Each row is a point on a landscape with many valleys, with its height.
A ball rolls from a point to the lowest of its 2 nearest points, and stops where none of them is lower. Distance is the straight distance between rows; heights are no part of it.
j747: [ -2   2  19  -6   8 -19  19   9  -5 -24  32 -26  11  37 -20  12 -10   8
 -21  13  16  -8  -6   2  26  -8  -3  22  22  -3 -14   2   4  13  17  11
 -17   4  27   6  12 -35   6 -16  -8  -6   6  -5  -8 -24 -12  18]  h=5.31
j545: [ 17  14  10 -13 -12   4 -18 -17  30  24   5   2   2   6   4  16  15  -8
  31  28 -17 -20  -3  -4  -3   6  13   2  -2  -5  -2  14   9   9 -23  -6
  31   3 -17   1  24  15 -32  11  13   7   1   1   3 -28   7  13]  h=6.15
j193: [ 10   6   6   6  -4   1   3   7  21   0  -1  37  10  -4  15   3 -13 -13
   5 -11  -1  12  -6 -16 -26  23   6  -6  -2   9   0   6   1  20   4 -25
  25  11 -19  13  34  13 -21  12  18  -8  15  11   6  13  15  27]  h=6.39
j676: [  2  25   3  -7 -13  -6   3  -9  17  14   0  10  -4  13   5  21  18 -17
  17  26 -17 -33   4 -14  13 -17  11   1  15 -20  16  10  31  17 -13   3
   7   4 -10  -7  28  12 -21  -2  25   8 -12  -6   0 -30 -17  29]  h=5.98
j314: [ -7  11   9   1 -17 -15  16  -2  -3   1  26 -15   4  33 -15   2  -6   0
 -35  -4   9   9   4 -13  19 -30  16  15   8   1   7   0  15  13  24 -12
  -1  -4  16  -1   6 -42   8   5  -1 -33  -7  -9 -14  -5 -42  21]  h=5.53
j904: [ -6  13   5   2   9 -18  11   9  -4 -17  26 -14   8  41  -4   7 -19   5
 -12   0  12  18 -26   9  24   6  -4  16  26   6 -27  -2  -7  20  27  26
  -2  24   7 -13   3 -16  20 -22   0 -13  16   3  -9 -10 -11   3]  h=5.11
j245: [ 11  -1   3   6  -2   9 -31  -8  -6   6  -7 -19   5 -17   0 -27  14   6
  -4   8   4   8 -12 -11 -21   7   4  14 -17  23  -8  -1 -25 -18  -3 -16
   8  -5 -15   1 -19 -10  -4   9  19  -4   6  -8  10  15 -11 -24]  h=3.35
j92: [ 17 -34  -8  14  23  21  -4   1 -10 -16 -11  32 -16  -1  12 -24   0   5
  19   1  16  -1  12  11  -9  33  -1   0 -26  -7 -20  -2 -14 -46  -2   1
 -10 -14  -4  16   2  23  21   6  -5  13  13  16  20  37  28 -22]  h=5.34
j929: [ -9 -19   9  16  -3   0  27  18 -30 -10  18 -10  14   7 -26  -4 -25   7
 -31 -27   6  -4  -8 -33   0  14  -3  -9  21   8  -7 -33  -7  14  15  -4
 -16  23  -6  16   1  12   6 -17  -3 -26  31  -2 -19 -18  36 -13]  h=3.88
j830: [  7  11  15  -4 -15  -9  11 -13   5   9   5  14  -2  15   1   3  10 -16
 -10   6  -3 -18  22 -10   3 -28   9   3  15  -9  19  10  34   9   7  -9
   1  -4   6   2   9 -18 -10  12  -1 -14 -23 -11  -2  -4 -41  33]  h=5.75
j910: [ -5   0  -1  -5  10 -11  -7  30   9   7   2 -15   1 -30  -6  -2  -3  22
   5   8   9  13 -10  34  -4 -17   0  28 -13  -3   7  13  -1   3   6 -43
  -4 -30  -7 -16  -1 -22  -2 -17  22   3  -6   8  34  18 -10   0]  h=3.01
j118: [ 44 -18   9 -11   8  19  -2  -7  18  16  -1  33   3  15  13  12  13  -5
  16   6  -7 -46  30  -1  -3  22  -1 -21   2 -12   1  26  14  -4 -27  26
  -7   8   5  24  18  33  15   0 -19   6 -11  -2  -3 -14 -15  12]  h=3.17
j976: [-39   6  -1 -16  -5  -5  14  13  20 -11  12   5   0  14   2  24 -20   9
  19  31  -4   0  -7  32  17 -12  -1  25   5 -33  10  10   4  12  -7  -8
   4  -7   5 -12  18   7  -1 -23  28  39  -3  20  11  -8  18  23]  h=3.77
j824: [-18   5  -8 -16  -9  14   8 -15   9 -22  13  21  -1  26   6  27   1   6
  16  27  -3 -11  20   4   7 -13   0  23  -9 -28  13  14  11 -24 -15   4
  -4 -19   7   3  23   5  11  -5  14  47  -8   4  -3   3   9  22]  h=4.37
j603: [ -2  -3  -2   1  -4 -16  14  30 -17  -5  15 -17 -18 -19 -33  -4   6  16
 -26 -22  27 -10  17 -11 -15 -16  -3  -2  -1 -17  13 -22   4  13 -27 -24
  -7  -7   9  13  -7   7  -3  -3  -5 -14 -19  14  -1  -1   4  11]  h=3.98
j424: [  2  11 -10 -18  -9  36  11  -6   2  -3   3  18 -15 -12  11   3   4  25
  -7 -13   8  -4  30 -12 -22   3  15 -12 -37 -11  20   7  -9  -8 -22   2
  -9  -2 -16   4  16  25  23  -4  28  24 -10  -8  10  26  -7  -2]  h=3.38
j690: [-12 -21 -11  16 -28   8  12 -27 -27  -1 -15   5  -9 -13  -2 -33  -2  -7
 -17  -3 -11 -17  -2 -37  -3 -26  11  -1 -16 -10  25 -34   4 -38  13 -11
 -11  -2   4   5 -46   1  -9  19   3   0   6 -12 -10   4   9 -12]  h=4.16
j809: [ 12 -21  27   3  -4 -11   6  11 -12  -4  13 -16  39 -12 -23  -9 -21  -8
 -36 -27  -4   9  16 -14   7  17   4  -8  25  32  -2 -13  12  19  22 -28
   2  15  14  32   0 -38 -17  14 -27 -28  10  -6 -17 -25  16   1]  h=6.69
j704: [-28  35  -1  -2 -12 -15  -5  19   4   7   3 -23   0 -15 -10  30  13   4
   4 -14  -8  -2   8  -4  -5   3   1  -5   5  -4   7  -2 -14  41 -35  -8
  13   4 -12 -10   2  18 -26   3  18  24  -9   1   4 -16   8   5]  h=3.40
j433: [  7 -15 -10  30  12   8  -1  11 -26  10  -6 -16 -19   5   3 -36  -2  -8
   4 -23  15   1 -15 -23  -8  23  12 -30 -15  -4 -11 -38  -9  -5  15   8
  -9  35  -9   4 -22  32  -6  -4   0 -32  19  14   8   6  20 -31]  h=3.23
j173: [ -3  -5   2  -5 -28 -13   4 -16  -3   1   5 -19   7  -2 -17  -3  -2  -1
 -10  15  -5   6 -11 -26  -2 -23   8  10   3  -7   6   2   5  -7 -10 -22
  21  -2  -3   5  -2 -23 -29   2   7 -21   7   5 -22 -37  -5  16]  h=6.92
j695: [ -4 -18 -21   2  18   7   8  -9  -7 -11  -8   8 -22 -11   8 -21  -2   8
  22   8  11  15 -19  18   3  -6 -17  -1 -19 -22  -6  -8 -11 -41   2  18
  -6  -8  -6 -13  -8  18  26  -5  -2  12   6   5  12  13  16 -18]  h=4.91
j20: [ 10   1   9   6  18   1  -7  -2  19   0  -9  40 -17  16   6  -7  17 -24
  16 -21   6  11  14  18   3  10  -9 -14   6   2  -3  11  17   2  16  -2
   3 -14  -1   4  22   0   0  26 -25  -3 -22   1   9  33  -7  11]  h=4.31
j361: [-11   2  -3 -21   7  14  -3  18  -1 -26   4 -16  14 -33   3  -1  -8  25
   6   8  -1   8   5   5  -6  -3   5  25 -20  -7  12  14 -17 -15  -8  -5
  -8 -17  -3  -5   9  -7   1 -15  42  31   7   3  21  17  12  -9]  h=3.51
j931: [ 23  23  -1 -30   2  15  -2  14  17   9  24  -2  -1  32  -3  17   9  11
 -10 -25  17  13  28   6   2   8  19 -22   1   8  -1   0   1  28  -8  31
   4  16   9 -12  15  10  16  11 -11 -13   0  10  -5  11 -22  14]  h=1.31
j985: [ -6  -6  -6  11 -10   3   7 -18  13 -22 -12  49 -11  18   3   4  -1 -29
   6 -23  -5  25  14   4   1   3 -19 -28  14   5  13  13   3   3  17   5
  17  -5   1   8   5   0  -9  28 -38  -7  -7  11 -25  21   4  11]  h=4.61
j197: [  9 -29  15   0 -28  -8   4  -5  -2  -7  12  -5  35   1 -11  -5 -17   0
 -24   0   0   7  -5 -26  -1  -3  -1   6  10  13   4   4  -7  -2  -1 -28
  29   7   3  30   0 -24 -23  11 -14 -34  21  15 -33 -34  -4  12]  h=6.81
j658: [ 28 -11   0 -43  26   6  27  11  -3 -15  16   7  11   3   6  12 -16   1
   6   3  11 -19  11   0  16  10 -14 -29   6 -17  -3  30   0  -1 -15  50
 -24  21  14  -2  25   5  26 -29 -15  14  14  -2 -17 -40 -14  27]  h=2.34
j268: [-16 -19   0  28   5 -13 -13 -13 -11   1 -17 -18   8  11   8  -3   2  -9
  -6  13  -8  15 -37  10  17   0 -18   6  25  10 -14  -9  -1 -12  37   4
   1  13   4  -1 -22 -16  -2  -8 -18 -20  17  -9 -13 -14  14 -28]  h=2.05
j239: [-19  -7   5   1  -6 -13   7  22  21 -25  25  14  16  19   0  17 -28  11
   0  12   2   1  -1  20   6  -4   1  38   7  -9  -5   5   3   7   4 -14
  13  -6  19  16  17   2 -13  -8   7  21  14  32   4  -3  32  28]  h=3.26
j678: [ 28 -12  -2  -9  41  -9  -7 -11  15 -31 -14  10  -6 -15  -5 -15  17  -7
   9  27  15 -14   0  -6 -10   7 -24   1   0 -12  -6  30 -13 -36  -7  -1
 -22 -23  -5   4  25  -2   5  -4 -10  14   0  -2  10  -9 -12  -1]  h=2.43
j214: [ 11   4   6 -18 -13   0 -19 -15  28   8  28  -6   4   8   7  -8  -4   3
  22  21   8  21 -12  -2  -5 -14  20  37 -20  -1  -9  -5   4 -19   5 -29
  29 -10  -2 -10  23 -16 -27  19  35   7  16  17  18  10   5  24]  h=7.16
j257: [ 17 -19   0  -9   3  11  23   9 -26 -21  22 -25   7  -1 -23  -7 -10  21
 -42 -25  19   5  -5 -39   0   2  -6 -14   2   1   2  -9 -26 -16 -12   3
 -20  20   3   9  -4  -5  13 -18   1 -36  24   2 -33 -21  -1 -16]  h=3.46
j556: [  5  22   0  -8 -19  16  -3 -18  27   9   8  25   0   9  10  20  15  -6
   8  -4  -6   8  17 -18 -19  12   7 -12 -11   3  15  17   8  17 -21 -18
  35  -8 -24  12  40  18 -17  17  26  13   0  -2   0  10   5  28]  h=6.29
j866: [-32  34 -18  14  -4  -9  -2   5 -26  -2  -9 -16 -10 -11  -5   7  10   6
  -1  -7  -7   0 -12 -24  -1   9  -6  -6   1  -3  -4 -15 -23  23 -24  17
 -11   7 -22 -21 -17  20   4 -10  23  20  -2  -6   5  -1  10 -17]  h=3.84
j539: [-18 -16 -24  30  10 -14  -8  -4 -11 -17 -23  -1   2   1   0   3   1  -8
 -17 -14   6  32 -40  11  -1  11 -37 -23  21  15 -16  14 -13   5  21  -6
   6   5 -12  -1 -12   5   1  -5 -36 -27  14  -2 -20  -8  10 -23]  h=2.67
j861: [-15 -12   6  17  10  -6   9  20 -16   1   8  -8  14  -2   8  -8 -23   8
  -6   9  -5 -13 -14   8  13  -7  17  31   9  -9  -1 -25  10  -2  26  -3
 -15   5  14   3  -6 -14   6 -21  16  -3  15   5  16   5  19  -9]  h=0.81
j844: [ 11   5  -8  15   3 -16 -36 -13  -7  -5  -7 -29   3  -1   4 -31  11  -3
   8  15   6  39 -29 -11  -3   1  -6  16  -4  21 -17 -11 -17 -12  46  -7
   8  12 -17 -16 -19 -12 -12  11  20  -4  17  -7  12  25  -4 -24]  h=3.09
j399: [ 12   3 -19   0  13  17   5   3  -9   8  -7  -7 -24 -23   4 -29 -10   0
  20  -9   6   5 -18 -23 -19  20  15 -35 -35  -1  -5 -22 -22  -9  -7   9
  -1  23 -29  -6   0  39   0  -9  20 -13  20   8  12   2  13 -15]  h=2.63
j499: [ 15 -23   7  16  -2   3 -14 -15  16  15 -33  33   5   7  21  -3  -5 -30
   7  12 -11  -5 -26  15  -1  -5 -15  -8  30   9  -7  21  26  -8  32  -6
   7   6  -4   3  11  -5  -9  10 -23 -36  -6   0 -13  -6 -15   0]  h=3.67
j540: [ 15  16  -6 -32   1  25   2  -3   2   4  17 -10   1 -15   2  13  16  17
  -5  -3  -4 -10  43  -3  -9  -4  20 -18 -22  -8  26   3   4   1 -35  10
  -4   2   8   7   8  12   2   3  11  26  -8   2   4  -7  -2   6]  h=2.71
j215: [-32 -15   4  24 -35  -3  15 -26 -24  19 -14   1 -19  -4  -8   3   1  -3
  -8   0 -12 -24  -9 -10   4 -37 -14   3   2 -15  20 -21  11 -17 -10  -4
  -6  -9   9   4 -48   0  -5  11 -19  -1 -17  -8 -17 -15  13 -14]  h=4.76
j932: [-20  11  -7  25  -8 -14 -31 -14 -11  13 -13 -25  -4  -1   6   4  11  -8
  11  -3  -6  43 -26  18  13  -7 -15  12   4  23 -11 -18  -7  -5  37  -9
   9   1  -2 -13 -43 -18  -4   7   2   8   9  -5   6  16   5 -15]  h=2.73
j130: [  5  -3   1  16   5  -4   6  22 -13  39 -13  -3   0 -26  13 -15 -23 -16
   2 -19 -16 -20  -3 -16 -12  17  37 -16   0   1   6 -30  20  28  19 -10
 -12  21 -14  -4   3  17 -12 -11  25 -23  13  -4  28   3   9  -6]  h=2.72
j862: [-17  15 -22  12  -9  -5   2 -15  -2 -12 -17  12 -25 -10 -10   3   7 -16
   5 -37   1  21   3 -10  -9   4 -24 -39  -1  13   0  -6 -12   7 -13   6
  12  -6  -8  -2  -9  24 -12  26 -37   3 -11   5 -19   3  19   3]  h=4.93
j463: [  1  16   6 -19   6  -8 -12   9  17  -9  13 -18  10   1 -11  -1  -4   8
   0 -10   2  33   8  40  13  -3   0  15  -2  33  -4   6   1  16  18  -8
  11 -16  17   1  -4 -47   3   6 -22   6  -7   1   6  10  -5   2]  h=2.12
j833: [ 24 -12  -1 -20  -1  30   9   9  10  31  18   5  -5  -7   2   5 -11   8
  19 -15  -9 -18  44  11  -2  13  30 -12 -26  -3  17 -16  16   1 -30  17
  13   7  13  14   2  14   7   3 -11   5  -1  20  10   0  16  -6]  h=1.68
j522: [ -7  18   7  19  -5 -33  -5  13   1  -2   2   0  -5  33 -10  17  21 -11
 -13 -14  17  -9 -11 -16   2   8  -6  -5  31  -7 -30 -16   1  36 -19  10
   1   7   2  -1   8  26  -7   4 -18 -17 -11  17 -14 -17   2  18]  h=4.63
j911: [ 20 -11  16   7  16   5 -18  -8   9  37  -1  -3 -15 -11   6 -12   9 -13
  41  19  -5 -26  15  25   9   9  15  17  -8  -8  -9 -15  21 -11   0  -3
   0 -18   9   7  -6  11  -2  13  -3  10 -13   9  40  14  15 -16]  h=2.58
j356: [ -6  -5 -23  21  41 -19  -5  -9 -18 -13 -38   3  -6 -41   4 -17  12 -14
   3   8   2   7 -16  12  -2   3 -22 -23  14  -3  -3  -2   6 -10  38  -6
 -31  -2  -8 -13  -9   4   6 -17 -13   3   2 -22  17  12  -3 -18]  h=3.89
j170: [ 34 -21   1 -29  -1  28   8   0  20   9  11  30  -8  17   1  17   9  10
   0  -2  14 -24  15  15 -12  -5  -8 -25  -2 -23  11  25  19 -14 -33   2
  13   6   4  12  20  23  18   7 -12 -18 -10  16 -14 -13 -23  19]  h=3.18
j620: [-10  -8   9 -14 -12  19 -15   0   6 -18   0  -3  29 -12  13   9   1  24
  -1  31 -16   0  11   6  -3   5  12  44 -20  15   7  22 -15 -23   0 -11
   7 -30   4  13   4 -21   0  11  32  41   3  -7   7  19  10 -15]  h=3.85
j797: [-20  33  -2  -3  -7  -8  -2 -11  -2 -11  -3  -1  -7   2  -6   5  21   5
 -15  -1  -1   8  17  -6  -1  -9  -2   9  -6  10   8  10 -11   4  -3  -2
  -6 -19  -1  -9 -10 -20  15  16  -4  22 -27 -22  -7  22 -22  -3]  h=1.42
j902: [ 33  11  10  -3  35   0 -12  13   3  16  -7   5   3  -9  11  -6  20  -9
  14  -2  -5 -35  25   8   6  27  15 -18   7  -2 -13   7   6  16  -7  28
 -14   9   4  -1  19  18   3  -1 -11   2  -9 -15  21   1 -21  -7]  h=2.52
j547: [ -6  37  -3  -3 -11   5  -5 -13   5  -8 -14  -1  11  14   0   6  17  -3
 -20 -16 -14  15  11  -1   0  14  -3  -9   7  40  -7  11 -24  20   4  16
   3   3  -4  -7 -10 -17  10  14 -21   8 -16 -26 -24  13 -21  -8]  h=0.85
j962: [ 26   1   7 -18   5  23  11  12  14  18  30   5  -3  22  14  -6 -12  -2
  14 -20  12   3  22  -3  -2   7  38 -11 -18  -7  -3 -24  15  -4  -2  27
   5  27  12  -7  13  14  11  -1   9 -18  13  11  10  23  -5   6]  h=0.25
j229: [ 12 -12  -4  -1  46 -19  -4   6  -2 -19 -24   1  10 -24   7 -14  -6  -8
  -7   5  -3   7 -12  36  17  10 -13  -8  23   6 -12  22   3  -4  46  10
 -37  -1   5 -13   7 -25  21 -29 -13  -5   0 -27   5  -4 -27  -8]  h=3.39
j935: [  7   5 -28 -27  18   7  20   4  -6 -32   0  10  -4 -11  -2   0  -3   9
  -4 -15  17  17   1 -10  -1  10 -19 -38  -2 -12  -5  14 -20   2 -20  23
 -11  10  -8  -3  17  15  16 -18 -12  14  21   1 -19 -16  -4  10]  h=1.04
j69: [ -2 -13  20  35  -5 -15  -7  -3 -13   0  -8  17  20  -4   4 -13  -9 -25
 -31 -26  -2   7   4 -30 -16   7  10  -8  24  24  -3 -12  20  24  39 -30
   4  12  -1  19   4 -15 -22  18 -13 -34   4   2  -6  11   4   5]  h=6.57
j606: [ -6  -9   1  23   0   7  10   2 -30  -2  -6   0   3  20   9  -4 -14  -2
 -20 -22   5  -1  -7 -41   1  17   6 -17   7   5 -12 -34  -8   3  17  21
 -16  30   2   4 -19  16  14  -6  -5 -22  18   0 -15   8  21 -23]  h=3.70
j564: [ -9  -6 -30  11  19 -13  13   0 -20  -7 -25  -4 -28 -43   2 -27  -3  -1
   5   3   9  13 -31   5  -8 -13 -17 -16 -10 -18  10  -7   4 -20  12 -11
 -26  -7 -18 -25 -11  14  10 -22  14   0   7  -9  11  12  -1 -13]  h=4.36
j826: [ -2   8  -8   3  -2  -4   9   7 -15 -11  10 -35  -1  -3 -16  -7   0  18
 -29 -16  17  23 -13 -12   3  -6  -3 -13  -5  11   3   3 -24   6  -2  -1
  -3   9  -8  -7 -11 -23   7 -10   1 -34  10  -6 -21  -7 -25 -21]  h=3.02
j198: [ -1 -25 -18  21  19 -17  -8  -4   8  -4 -43  26   4  -9  26   6 -12 -34
  10  -2 -11   4 -35  15   1  14 -32 -32  32   8 -10  24   6   0  24   4
   2   6 -12   6  19  17 -15  -5 -34 -16  16  -5 -10 -16   6  -9]  h=3.21
j549: [ -3   8 -11   5  10   0   2 -16  -6 -37  -6  13  -2 -16  -2 -11  15  -4
  -7  15   6  -3   7 -23  -4  -6  -8   7  -4  -5   3  16 -12 -21   7   2
 -21 -21   7   4  -4 -13   6   7  -9  19 -10 -16  -8  11 -14  -6]  h=1.94
j265: [ 22 -13 -12 -18  12  21  -1   1  -6 -10 -15   5 -11 -21  -1 -23  -3  -2
   5 -12   3   6   3 -17 -17  22  -7 -33 -14   2   3  -1 -22 -12 -27  15
   3  15 -13   9   5  26   3  -1 -12   2  19   9  -8 -15  13  -9]  h=1.95
j258: [ 28 -13   4 -18   9  22  14  -5  -8 -13   7  20  14  12  20  -1 -10  13
  -9  16   4 -29   4 -31   6  -1  -4  -6   5 -14  -3  26  -9 -23  -7  40
 -24  23  14   8   7   2  21 -20   3   2  18 -10 -31 -14 -26  12]  h=3.24
j418: [-16  -3   2  16  21 -11   3  17 -10  16 -15  -4   6 -29  23  -5 -16  -3
  13  12 -16 -23  -4   4   3  13  21  10  12 -12   3  -8  15  25  26  -5
 -33   5   2 -12   3   9  -4 -29  30  11   5  -6  46   6  21 -12]  h=1.90
j345: [ 16  12   3  -8   6  -2  -9  -8   4  25   2 -16 -27   4  -9 -12  27  -3
  14  -9  -2  -6   3  18  13  -8  -6 -16  -5  -5  -1  -7   0  -8 -29  24
   4   5   0 -20 -27   4   6  17 -22  -4 -19 -10  -4  -9 -22 -13]  h=2.54
j316: [-27  16  14  26 -11 -21  14   3  -6   1   5   5   2  46  -7  28  -6 -13
 -16  -6  -4  -2 -27  -5  18   2 -13   6  37   9 -22 -12   8  28  17  13
   3  24   3  -2   1   0   5  -1 -12 -21  -6   2 -23 -22   8  15]  h=4.87
j903: [  9 -26  -6  11  -9  14 -20 -30 -18  11 -25   7  16 -19  17 -34  -1 -17
   3  11 -16   2   1 -25 -10  -3  19  -3 -17  18   8  -8   1 -32  25  -8
   1   3  -3  11 -30 -12 -16  27   0  -2  13 -17   4  10   5 -24]  h=3.69
j519: [  7  11  -6 -17  41 -10  15  22   2  -8  -8   4   1  -6  -3  -2  -8   3
   9   0   6   5  -3  41  19   8  -4 -16  20  -4  -8  19   9  18  25  33
 -29   2   0 -29  20 -11  30 -31  -2   6   1 -21  16   1 -23   4]  h=3.86
j350: [  1  -8 -17 -15   3  15   9 -20   9 -26  12  18 -18  -5 -14   6  10   4
  20  12   7   7  14 -10 -16  -6 -14  -3 -26 -28   9  10 -13 -32 -33 -10
   8 -25 -13   9  34  21  -6   4  13  35   8  12  -6  -9  26  22]  h=4.85
j143: [-22  -1  14   1 -16   5   9  14   2  22 -12  10  12 -13   2  20 -21 -14
   9   0 -29 -13  15  35   4  -9   6  -2  11  20  24  -1  19  27   3 -10
  18  -7   4  14  -7  -5  -8   0 -17  18 -27  -7  10 -10  17   6]  h=3.30
j642: [-17 -15 -10  -1 -20 -14  22  14  -1 -39  24   6  13  17 -17  27  -8   7
 -20   1  11  -1  18 -15   1 -14  -7  19   0 -20  10  -9   1   5 -21 -21
   4 -16  23  23  18  10 -24  -9   2  13   9  35 -24 -18  29  40]  h=2.77
j494: [-13  25  14 -23  -9   2 -15  24  -1 -10  13 -32  29 -10 -13  19  -6  28
 -29 -16  -3  14  27  24   5  12   8  22  -7  34  -4  -4 -24  25 -13  -6
  -7 -12  21   3 -16 -30   5  -3  -5  23 -14   0  -3  13   8 -18]  h=2.59
j523: [ -3   1  13  15   0  -2 -12 -14   3  38  -6  -9 -12   8   6   2   0 -10
  37  36 -18 -47  -8   6  15  -7  11  26   3 -15  -3 -12  26  -5   0   7
  -4  -4   5  -9 -12   6 -12   1  14  13 -15  -8  27   0   9 -10]  h=3.22
j649: [  7  -8  15  24  13 -18 -20  -7   9  10 -25  18   1   8   9  -9  11 -24
   6   8   4  -7  -4  27   3  -4  -3  14  28   8 -11   3  25   2  36 -10
  -3  -8  13   6   6 -16  -4  18 -26 -19 -22  -6   6  21 -10   7]  h=3.99
j23: [ -3  -1  -7  19 -18  -5   5 -15  11  -3  -6  14 -15  34   6  -6   9  -3
  -5  23   9   6 -39 -22   0 -20  -9   3   6 -18 -11   9  -6 -21   6   1
   4   2 -11 -11  -7   0   6   4   8 -43   4   5 -19   3 -28  -1]  h=4.06
j439: [ -6   7  -8 -15 -33  -2   4 -24  17  -1  17  -3   1  -1  -9  -3  -7 -11
   7   5  -2  27   4 -19  -8 -33  13  15 -25  -6  17  -3  15 -11  -4 -40
  27 -23  -9 -10  19 -22 -28  15  36   2  13   8   0   0 -10  33]  h=7.07
j502: [ 13  -9   5  -9   3  -2   9  17  35  -4   6  35   6  13  -8  30   3   2
  -2   5  16 -13   7  22 -14   4 -19  -3  15 -12   1  30   4  25 -24 -14
  17 -19   1  23  32  15   1  -9 -11  -9 -17  20  -6 -12  -8  36]  h=2.62
j593: [ -8  20  16  -9 -11  -1 -30  17   7  21   0 -20  12 -25  -9  14  18  15
  -6 -16 -13   6  24  12 -11  17   6   8 -10  26   0  -2 -17  30 -35 -14
  15 -11   1  -4 -18  -1 -11   5  -4  18 -23  -2  10   6  10 -14]  h=2.99
j292: [ 19 -11  -6  -4  -8  11   4 -27   2 -18   1  30  -8  30   6  -2  11  14
 -10  25  13 -19 -12 -31  -7 -16  -6   9  -1 -27  -7  20  -7 -35 -14  12
  -7   5   1   2   8  14  13  -5  12 -13   9   3 -24  -3 -33  12]  h=3.71
j738: [ -3   8  20 -17   7  26 -16  -4  10   0   4   5  29   0  19  20   4  10
  10  32 -26 -32  30   7  -4  25  16  18 -13  14   2  25 -11  -6 -13  22
  -1  -7   5  12   9  -2   9   0  16  47 -13 -20   3   0   1  -7]  h=4.17
j159: [ -7 -10   1  21  -8  -5  -6   5  -2  -4  -4  18   7  -1   5 -16 -14 -15
  -9  -8   8  14 -16 -20 -24   6   2   4  -3   8  -2 -20  -2   2  24 -33
  12   6  -9  15   8  10 -23   8   9 -19  19  21   2  14  24  13]  h=6.47
j590: [ -1   8   9  15  11 -41   8  19  -6  -2  17 -25 -16  11 -26  -4  14   0
  -5  -9  24 -11 -10 -12   4 -11  -2   8  22 -23 -16 -24  13  21 -17 -13
  -5   1   3  -3  13   9 -12  -7   0 -25  -4  15  -2 -21   5  12]  h=4.38
j923: [ 34 -15   1 -13  36   0  -6   5   7 -21  -9 -14  11 -30   4 -33  -3  -6
   2  10   9   4 -17   1  -7   8 -12  -4   4   4  -7  32 -10 -24   9   3
 -21   0   0  -8  20 -20  11 -17   3 -16  18   1   6  -6 -25  -8]  h=2.86
j395: [ -4  15  16   2 -14 -10 -27 -27   6  29   4 -31 -10  12   6  -6  19   2
  29  34 -10 -11 -22  -7  12 -23   5  23   0  -2 -11  -6   4  -9   2   8
  10   1  -7 -28 -24  -9 -14   8  26   8  -9 -16  17  -5 -11 -15]  h=3.75
j472: [-42   9 -19  27 -15   3  -4  -5 -31  -7 -18   9  -9   1  10  11  -1   8
   0  -3  -9   0 -11 -20  -2   1 -14  17 -15   1   0 -23 -26  -6  -5  13
  -5  -8  -2  -8 -44  22   9  -2  13  29  -6   1   2  26  30 -18]  h=4.27
j144: [ 15   6 -11 -21  22  28   4  10   6   9   6  20  -8  -7  12 -16  -1  19
  10 -10   7   4  13  15 -15  26   9 -14 -28 -11   2  14  -3  -6  -5  23
 -14   0 -18 -14  19  17  42 -13  27  11  -3 -11  28  35 -10  -7]  h=3.91
j604: [-30   5   0 -23 -40   9   2   9  -7  16  15 -38  -2   5  -9  20 -21  29
   2  -1  -4  18  -5  31  19 -32  -1  24 -18  15  15  -8  -7   7  -9 -13
  21  -8  10  -7 -37 -32   3  -7   4  11  -6   0  -5 -10  -5  -2]  h=1.25
j402: [ -1  32   9  -1  -4  -1 -19 -15  -5  29 -12 -21  -7   5   3 -12  31 -13
   6 -20 -15   7  19   2  22   3  10 -24   6  28  -4 -10   5   8  -1  27
  -1  20   4 -22 -29  -3  -3  32 -25   5 -20 -34 -10   1 -25 -25]  h=1.65
j7: [ -6   0  -3 -11  11  -7 -21  16  17  -3   2 -24   1  -8  -8  -2  -6  21
  10  -3   5  41 -16  64  10  -2 -16  33 -12  20 -12  10 -13  -7  21 -17
  16 -25   1 -10 -16 -25  11  -1 -15   7   1  12  22  23  -6  -6]  h=2.53
j686: [  1  12   5  17 -12  -5 -15 -22  19  14 -16   8 -15  27  16   1  23  -6
  13  26  -5  -2 -36   4  -4 -10 -13  16   8  -5 -16  15   0  -9   7  -5
  17  -5 -16 -21  -8  -1   4  12  16 -12 -12  -9   5  19 -25 -11]  h=4.12
j427: [ 19 -17  17  -4  -3  10   7  14   3  15  22  -8  13  11  12 -12 -21   4
   6   7  -1  -9  -2  -6   7  -2  34  16  -1  -4  -6 -19  17 -13  10  16
   1  23  16   3   4  -8  -2  -5  16 -14  20  14   3   0   8   8]  h=1.40
j581: [ -3  -7  -9   4  -4 -13  20   8   0 -30   0  19  11   3 -17  27   0  -3
 -25   5   6 -21   6 -15 -13  -1 -21  -6  17 -20   1  22  -9  12 -30  -2
  -3 -14  10  23  20  13  -8 -11 -16   1 -10  13 -21 -28  -4  27]  h=2.23
j754: [-18  12   3  -9 -20   0  18   9 -10  29  15 -36  -2  -2 -16   7 -11  19
 -17 -19  -4  27 -13  20  12 -27  -1  -5  -6  11  15 -10   5  11   2   2
   7   5  -3 -21 -32 -35  14  -8   3 -22  -2 -12  -8  -5 -15 -16]  h=2.32
j242: [ 22   0   5  17  22   8 -16   3   0  34  -3  -9 -18   1  14 -16   7  -7
  33  -4  -6 -16  10  11   6  29  26 -11 -13   0 -23 -14   7   3   1  21
  -9  13  -6 -15 -12  21  12   3   5 -11   1  -1  40  20  -3 -27]  h=1.74
j401: [  4   6  -1 -16 -18   8  14   7 -19 -10  16 -28  -8 -17 -24   4   9  15
 -33 -20   7  -1  32 -15  -9 -16   5  -6 -20  -2  20 -23 -11  -6 -39  -8
 -15  -9  24   9 -22  -2   3   6  -6  14 -14   4 -13  -7   8  -3]  h=3.50
j787: [-13 -12   8 -17 -33   1   3   6   6  24   6  -9  -4  -9 -21  23 -11   4
   9   1  -9  -3  18  39   5 -33  -9  18 -12  -2  31  -2  16   8 -29 -24
  24 -23   9   7 -21 -14 -18  10 -10  12 -23  12   7  -8  10  10]  h=2.49
j234: [-22   0  12  -7  -5  26  -3   8  -4  20 -14  -8  13 -10  12  17 -18   7
  12  16 -37 -20  13  37   9   8  21  19 -11  18   5  -7   5   3   3  17
   1   1  13   2 -19  -7  12 -11  -5  34 -20 -15  13   7  15 -20]  h=3.90
j572: [-34   2 -15  16 -11 -10   3 -15  -2  -6 -20  19 -13 -16  -6  26   4 -15
   9 -12 -17  12  -7  15  -7   0 -37 -11   6   3   9   6  -8   9 -21  -5
  17 -31 -10   1  -6  19  -6  10 -30  23 -17   1  -7  -4  34   6]  h=5.23

For each start below, name the point where the ball stops.
j193 -> j962
j904 -> j962
j738 -> j463
j472 -> j463
j690 -> j268
j439 -> j962
j214 -> j962
j862 -> j268
